A landscape with many valleys, sampled at points; each row gives a point and its height.
A ball rolls from a point to the lowest of its 2 nearest points, and stops where none of them is lower. Distance is the straight distance between rows; heights are no part of it.
k_273: [ 99  94  54 108  97  81 134 148 145 157 132 208  85 148 148 122 152 107
  82 151  95 123 124]  h=246
k_50: [161 102 177 143 145 204 133 137 176 172 133  83 128 134 116 137 182 155
 123  98 117 121 162]  h=185
k_105: [133 125  72 115  76  57 140 128  93  97 116 151 131 150 130 113  84  87
 113 152 107 141 130]  h=209
k_210: [134 120 191 194 161 173 132 129 145  86 134  65 200 110 133 102 122 119
 145  96  80 136 120]  h=271
k_793: [ 98 174 170 185 143 149 179 115 109 120 111  97 184  82 143  94 101 125
 127 111 123 125 129]  h=73
k_136: [170  90 200 172 142 172 118 132 152 113 136  55 163 124 122 111 151 126
 145 104 102 146 136]  h=255
k_680: [120  94  46 100  93  83 118 141 135 143 130 182 101 161 140 127 137 101
  95 150 108 132 123]  h=251
k_968: [160 110  93  64 110 125  68 126 118 150 127 137  67 182  99 169 168 138
 137 152 160 122 133]  h=429
k_367: [104 145 110 140 141  92  91 116 127  40 112 137 197 131 130 128  80  86
 148  93  76 120 102]  h=303
k_683: [161 114  86  65  97 110  94 131 101 155 127 139  57 178 106 155 147 131
 127 160 164 125 134]  h=537
k_88: [127 132 181 179 162 144 111 123 134  67 125  78 199 110 132 109 108 108
 158 103  95 135 122]  h=280
k_981: [109 151 169 184 149 156 154 119 129 109 119  91 189  92 138 101 107 123
 138 103 111 129 127]  h=107
k_801: [162 139 152  82  94 138 147 145 108 187 124 112  61 133 106 137 140 152
 121 152 165 124 165]  h=348
k_462: [164 115 102  72  72  94 128 133 100 156 122 129  58 165 110 141 130 122
 114 161 158 137 143]  h=504
k_59: [140 113  97 113 108  85  89 116 107  87 118 134 143 153 110 133 103 104
 150 137 135 142 117]  h=307
k_409: [169  83 148 119 133 152  67 121 168 114 130  95 140 149 109 145 173 133
 151 103 132 138 140]  h=174
k_14: [141 134 195 143 166 151 102 127 105 147 112  58 163 113 109 121 145 135
 172 132 193 124 127]  h=173
k_269: [ 97 149  86  88 147 122 114 129 110 169 145 174  66 139 132 139 114 148
 125 154 172 121 104]  h=434
k_317: [167  80  70  99  61  75 118 133 114 110 116 129 118 170 120 124 124  88
 113 148 112 145 154]  h=354
k_266: [ 64 179  80 138 171 132 107 117 133 114 139 172 157 105 148 140 103 129
 142 116 136 128  84]  h=372
k_397: [ 59 166  93 159 149 129 160 123 161 113 145 193 156  81 168 123 129 125
 100 109  97 114  99]  h=387
k_295: [129 116 136 141 136 136 114 112 155 101 132 122 162 112 129 126 124 126
 138 107 106 142 132]  h=81
k_555: [ 72 182  67 132 160 101  94 112 109  92 135 179 150 128 144 139  80 116
 149 118 138 126  74]  h=366
k_974: [134 143 198 170 139 117 129 127  93  87 116  60 178  98 124  99  91 103
 160 123 131 141 132]  h=149
k_419: [135 134 178 156 133 100 107 124 107  49 117  83 183 121 122 109  83  90
 157 116  97 135 119]  h=194
k_856: [185 101 207 131 119 179 127 139 142 166 125  54 111 140 110 132 182 140
 131 114 136 129 170]  h=215
k_162: [166 111 183 119 134 184 116 135 155 171 126  78 113 133 108 142 183 148
 138 112 145 120 169]  h=198
k_220: [ 95 173 109 146 128  85 121 115 110  51 111 142 178 111 138 120  65  94
 139 104  89 120 103]  h=272
k_612: [133 110 166 168 163 197 140 122 177 145 130  97 166 110 127 121 160 145
 130  96 112 130 137]  h=170
k_142: [141 141 134  88 115 151 156 159 142 205 145 156  61 121 116 137 163 158
 103 151 139 105 165]  h=238
k_614: [124 105  47  97  96  82 106 131 111 132 129 170 101 165 133 131 116  99
 112 156 124 140 120]  h=188
k_338: [146  95 112  97 133 162  98 131 186 150 144 141 111 138 120 152 177 136
 120 109 120 126 141]  h=638
k_525: [187  91 209 150 122 167 125 140 139 140 129  42 127 137 116 120 163 129
 141 112 128 141 155]  h=231
k_110: [166  74  52  89  67  82  99 140 120 126 116 136 100 184 120 139 139  92
 113 160 120 139 152]  h=438
k_95: [145 100 168 159 161 215 138 129 191 161 135  94 148 129 124 131 182 155
 122  90 105 128 145]  h=177
k_780: [163 118 107  68 131 136  53 119 114 147 124 127  77 178 102 178 174 154
 151 148 182 119 129]  h=304
k_390: [141 130 158 126 144 196 176 152 170 204 138 131 103 111 117 131 178 164
  98 122 126 102 175]  h=203
k_815: [116 112 142 184 126 163 208 128 170 121 146 150 154  95 155 118 150 148
  82 107  72 124 129]  h=104
k_656: [154 156 149  82 110 149 161 158 103 212 131 126  52 125 106 135 142 167
 117 163 169 106 172]  h=309
k_459: [148 115 172 177  97 111 179 124 120  66 128  91 166 112 140  92  93 117
 117 111  55 141 137]  h=218
k_969: [101 168 151 175 134 119 145 116 120  62 112 111 189  95 145 105  83 111
 137  96  87 122 117]  h=180
k_626: [134 126 159 156 115 105 132 119 119  65 121  99 169 120 128 107  87 102
 144 110  85 137 130]  h=224
k_800: [158 122 147 104  75 105 175 132 117 148 119 116  89 121 121 120 117 131
 109 147 140 145 156]  h=333
k_764: [129 135 177 172 111 106 155 124 109  43 116  83 177 110 143  93  76  96
 127 102  60 128 127]  h=256
k_382: [153 104 196 184 146 174 144 131 145 111 130  59 175 111 128 100 134 126
 141 103  96 142 132]  h=262
k_530: [ 67 168  87 146 161 141 125 117 157 116 145 178 165  94 156 133 120 131
 125 106 112 124  95]  h=379
k_658: [117 158 131 105 186 143  90 119  84 163 120 110 106 140 112 155 122 178
 176 149 227 114 110]  h=50
k_148: [127 108 113 102  98 114 174 149 155 172 144 181  71 122 133 124 164 132
  76 145 108 118 145]  h=152
k_10: [103 128 114 130 139 148 149 123 171 146 145 165 136 101 145 129 141 136
 107 119 110 126 126]  h=131
k_638: [ 99 159 121 119 186 150  88 118 104 152 124 123 135 128 118 158 118 168
 176 139 206 122  98]  h=65
k_352: [170  94 188 146 136 164 102 131 147 129 128  57 142 129 114 123 161 129
 152 109 134 142 145]  h=245
k_842: [128 121  96  88  87  92 159 146 120 169 134 172  60 142 128 124 132 125
  89 163 129 128 136]  h=442
k_952: [147 123 100  91 130 100  73 113  88 122 120 128  99 170 105 154 120 143
 162 154 191 132 109]  h=187
k_223: [ 74 174  73 119 143  96 126 117  95 129 141 182 112 126 152 128  86 129
 125 139 148 133  84]  h=416
k_978: [121  90  83  98  94  98 154 153 155 165 139 196  71 140 143 124 164 118
  75 145  96 121 139]  h=202
k_708: [164 127 130  74  77 109 141 139  99 169 124 123  53 151 106 136 133 137
 114 161 159 133 156]  h=423
k_753: [ 82 144  42 116 119  70 118 125  85 129 136 192  96 155 155 124  88 108
 114 154 135 131  93]  h=90
k_131: [122 115 121 139 138 147 132 115 169 123 141 137 150 111 136 131 136 132
 123 106 107 137 131]  h=108
k_663: [172  78  69  78  80 109  82 134 134 135 124 136  93 183 116 153 164 102
 118 141 126 133 146]  h=530
k_903: [144 121 106 100 124  97  75 114 103 108 122 126 121 159 107 146 116 126
 160 145 168 141 112]  h=244
k_820: [132 149 125  85 117 138 153 156 118 200 141 156  49 125 116 136 137 159
 112 164 156 110 150]  h=270
k_479: [ 95 162  55 124 109  61 133 125  80 102 124 178 120 143 149 119  71  95
 115 147 118 133  96]  h=114
k_279: [126 150 123  91 162 143 100 127  94 172 125 123  81 143 111 160 128 172
 159 150 205 113 120]  h=76
k_783: [148  99  73 108  63  66 138 131 102 110 117 140 119 160 124 117 100  87
 112 153 115 145 143]  h=273
k_563: [165  85 104  85 116 144  66 124 169 139 134 130 107 165 109 160 184 129
 126 114 129 129 143]  h=623
k_634: [116 151 174 166 146 132 128 120 107  97 116  83 180  96 130 106  98 116
 158 118 131 137 128]  h=133
k_679: [ 99 164 174 181 161 172 178 113 119 156 107  94 180  90 132  94 122 132
 129 112 146 126 134]  h=119
k_796: [130 134 109  95  94 100 161 132 106 155 131 153  81 132 128 125 110 128
 110 157 147 135 130]  h=405
k_515: [126 118 170 171 158 204 186 126 173 167 125 111 159 106 133 113 163 152
 103 100 109 123 144]  h=157
k_446: [ 77 164  81 125 133 106 136 124 122 130 139 186 123 111 154 125 104 123
 115 134 127 133  94]  h=410
k_834: [122 112 146 190 134 169 187 124 174 103 148 134 176 102 150 115 142 145
  96  93  59 130 125]  h=128
k_795: [137 122 118  92 169 149  42 116 135 136 127 121 131 149 108 172 165 165
 172 133 186 120 108]  h=112
k_746: [107 161 182 169 163 162 151 117 108 147 111  85 180  93 124 103 119 128
 151 119 160 130 126]  h=145
k_786: [111 140 113  98 182 155  67 119 125 153 127 131 123 139 113 170 147 166
 171 137 198 116 103]  h=82
k_706: [ 59 162  79 149 135 103 157 129 144 115 140 207 139  91 171 117 124 120
  95 118  90 117  95]  h=393
k_342: [ 80 159  63 108 154  98 105 113  87 135 142 181  86 150 145 138  89 132
 138 146 172 131  89]  h=420
k_28: [103 125  88  93 109 100 149 141 127 173 138 194  66 138 139 123 132 131
  95 158 128 122 121]  h=465
k_924: [ 95 129 123 130 139 155 177 137 174 174 143 175 109  95 146 127 160 144
  92 131 115 112 138]  h=151
k_271: [133 110 133 120  93 117 205 146 150 158 137 167  82 111 140 121 148 133
  75 142 106 126 156]  h=102
k_290: [116 134  78 118 127  89  87 117 112  86 126 155 156 147 121 136  93 105
 148 127 123 138 104]  h=343
k_116: [169  96 160 113 131 171  85 128 166 145 131  90 121 142 111 149 182 143
 144 108 138 130 152]  h=206
k_267: [143 138 131  98  77  93 175 132  91 157 121 132  78 124 122 122  98 132
 110 164 158 141 140]  h=375
k_368: [105 145 139 149 165 109  68 115 134  33 112 119 205 128 125 135  91  97
 169  94  93 121 101]  h=329
k_629: [ 93 134  73  96 128 107 120 127 120 158 142 189  83 142 138 132 121 133
 117 149 145 126 101]  h=446
k_24: [132 122 164 155 160 124  74 120 140  60 124  91 189 122 118 126 112 107
 168 104 107 134 116]  h=296
k_717: [ 90 152  80  93 170 118 104 119  88 160 142 171  62 150 133 144  99 149
 137 156 192 121  99]  h=425
k_67: [ 76 142  67 133 119  87 145 128 131 127 141 207 122 115 165 116 122 110
  95 134  97 125 101]  h=401
k_686: [ 91 165  72 124 143  86  92 112  91  90 126 165 142 141 131 140  75 112
 152 131 145 132  87]  h=360
k_640: [155 136 197 124 144 138 109 134  86 159 107  55 130 124 108 127 140 145
 169 148 206 125 134]  h=186
k_80: [155 111 169 136 142 203 161 141 178 184 133 105 117 125 117 131 182 159
 106 106 112 112 172]  h=193
k_228: [101 165 148 164 154 128 120 114 122  81 116 111 189  96 133 116  89 115
 157 104 115 129 114]  h=155
k_63: [106 121  39 106 114  78  98 126  98 122 130 178 112 168 138 134 102  99
 122 155 131 136 103]  h=127
k_64: [156  87 150 137 130 139  92 118 158  99 130 102 152 132 116 129 142 124
 148 101 110 143 137]  h=125
k_512: [173 112 186 116 102 122 118 129 108 136 115  63 110 132 108 120 133 130
 151 137 165 144 149]  h=240
k_435: [168  82  84  73  94 127  78 134 154 147 132 137  86 179 109 160 184 119
 114 127 122 129 152]  h=589
k_233: [121 129 167 147 171 102  53 120 129  43 117  93 205 132 115 132 101  98
 177 112 116 125 103]  h=313
k_464: [149 104 164 175 110 134 173 125 146  78 137 103 168 118 141 101 116 128
 114 100  52 142 136]  h=183
k_627: [156 118 112  81 153 131  35 115 123 131 123 121 108 173 103 173 171 160
 167 144 191 118 110]  h=179
k_831: [128 112 159 168 143 196 207 136 179 162 138 137 137 101 138 118 166 160
  84 111  97 114 147]  h=141
k_376: [110 151  66 129  93  53 139 127  80  76 108 161 143 142 140 114  63  80
 118 140  98 131 111]  h=150
k_425: [118 114 148 179 107 144 234 134 150 124 142 156 130  86 159 116 148 140
  70 120  78 124 138]  h=74
k_380: [ 93 188 108 149 114  81 158 122 105  56 109 147 171  96 148 110  62  97
 122 109  89 113 104]  h=247
k_510: [ 93 188 138 174 128 109 168 118 116  61 113 125 183  83 154 105  74 111
 122  97  87 110 113]  h=207
k_928: [129 132 185 153 155 161 122 124 116 146 110  71 164 106 117 117 135 133
 162 124 169 130 133]  h=163
k_137: [145  97 154 183 119 157 170 128 173  86 147 117 176 120 144 112 134 137
 108  94  42 138 123]  h=154
k_341: [169 126 199 116 115 127 116 133  88 152 109  52 111 128 106 125 136 136
 160 150 195 135 147]  h=205
k_159: [141 130 201 161 154 104  95 130 101  57 119  60 192 111 118 110  92  92
 165 124 122 134 118]  h=169
k_351: [160 123 163 118  88 115 144 128 110 137 118  93 110 120 116 119 114 130
 135 141 150 147 150]  h=285
k_455: [141 144 148 114 131 173 180 162 153 216 141 146  77 104 116 127 170 163
  96 145 138  97 177]  h=214
k_763: [133 101 147 151  92 131 227 138 153 144 144 158 103  98 149 120 149 138
  68 132  88 125 151]  h=110
k_427: [124 139  98  88 163 120  79 115  90 141 129 138  84 159 115 160 119 160
 161 154 209 123 105]  h=118
k_513: [103 121 143 153 150 177 205 144 176 173 141 168 117  89 146 125 170 152
  81 131 105 104 149]  h=156

Call two points neighbours if one is among the 2 nearest of the other. Go from one point of each pair to the other, from neighbour to neighbour, staying as low as possible. Name the highest point that can't be avoided.
k_425 and k_831 | k_368
k_271 and k_793 | k_764
k_831 and k_295 | k_513
k_658 and k_831 | k_28
k_753 and k_271 | k_680
k_425 and k_271 | k_763

For each start below, name the point where the ball stops.
k_656 | k_831
k_459 | k_425
k_317 | k_753
k_269 | k_658
k_368 | k_634
k_67 | k_658
k_555 | k_658
k_796 | k_793
k_683 | k_658
k_626 | k_634
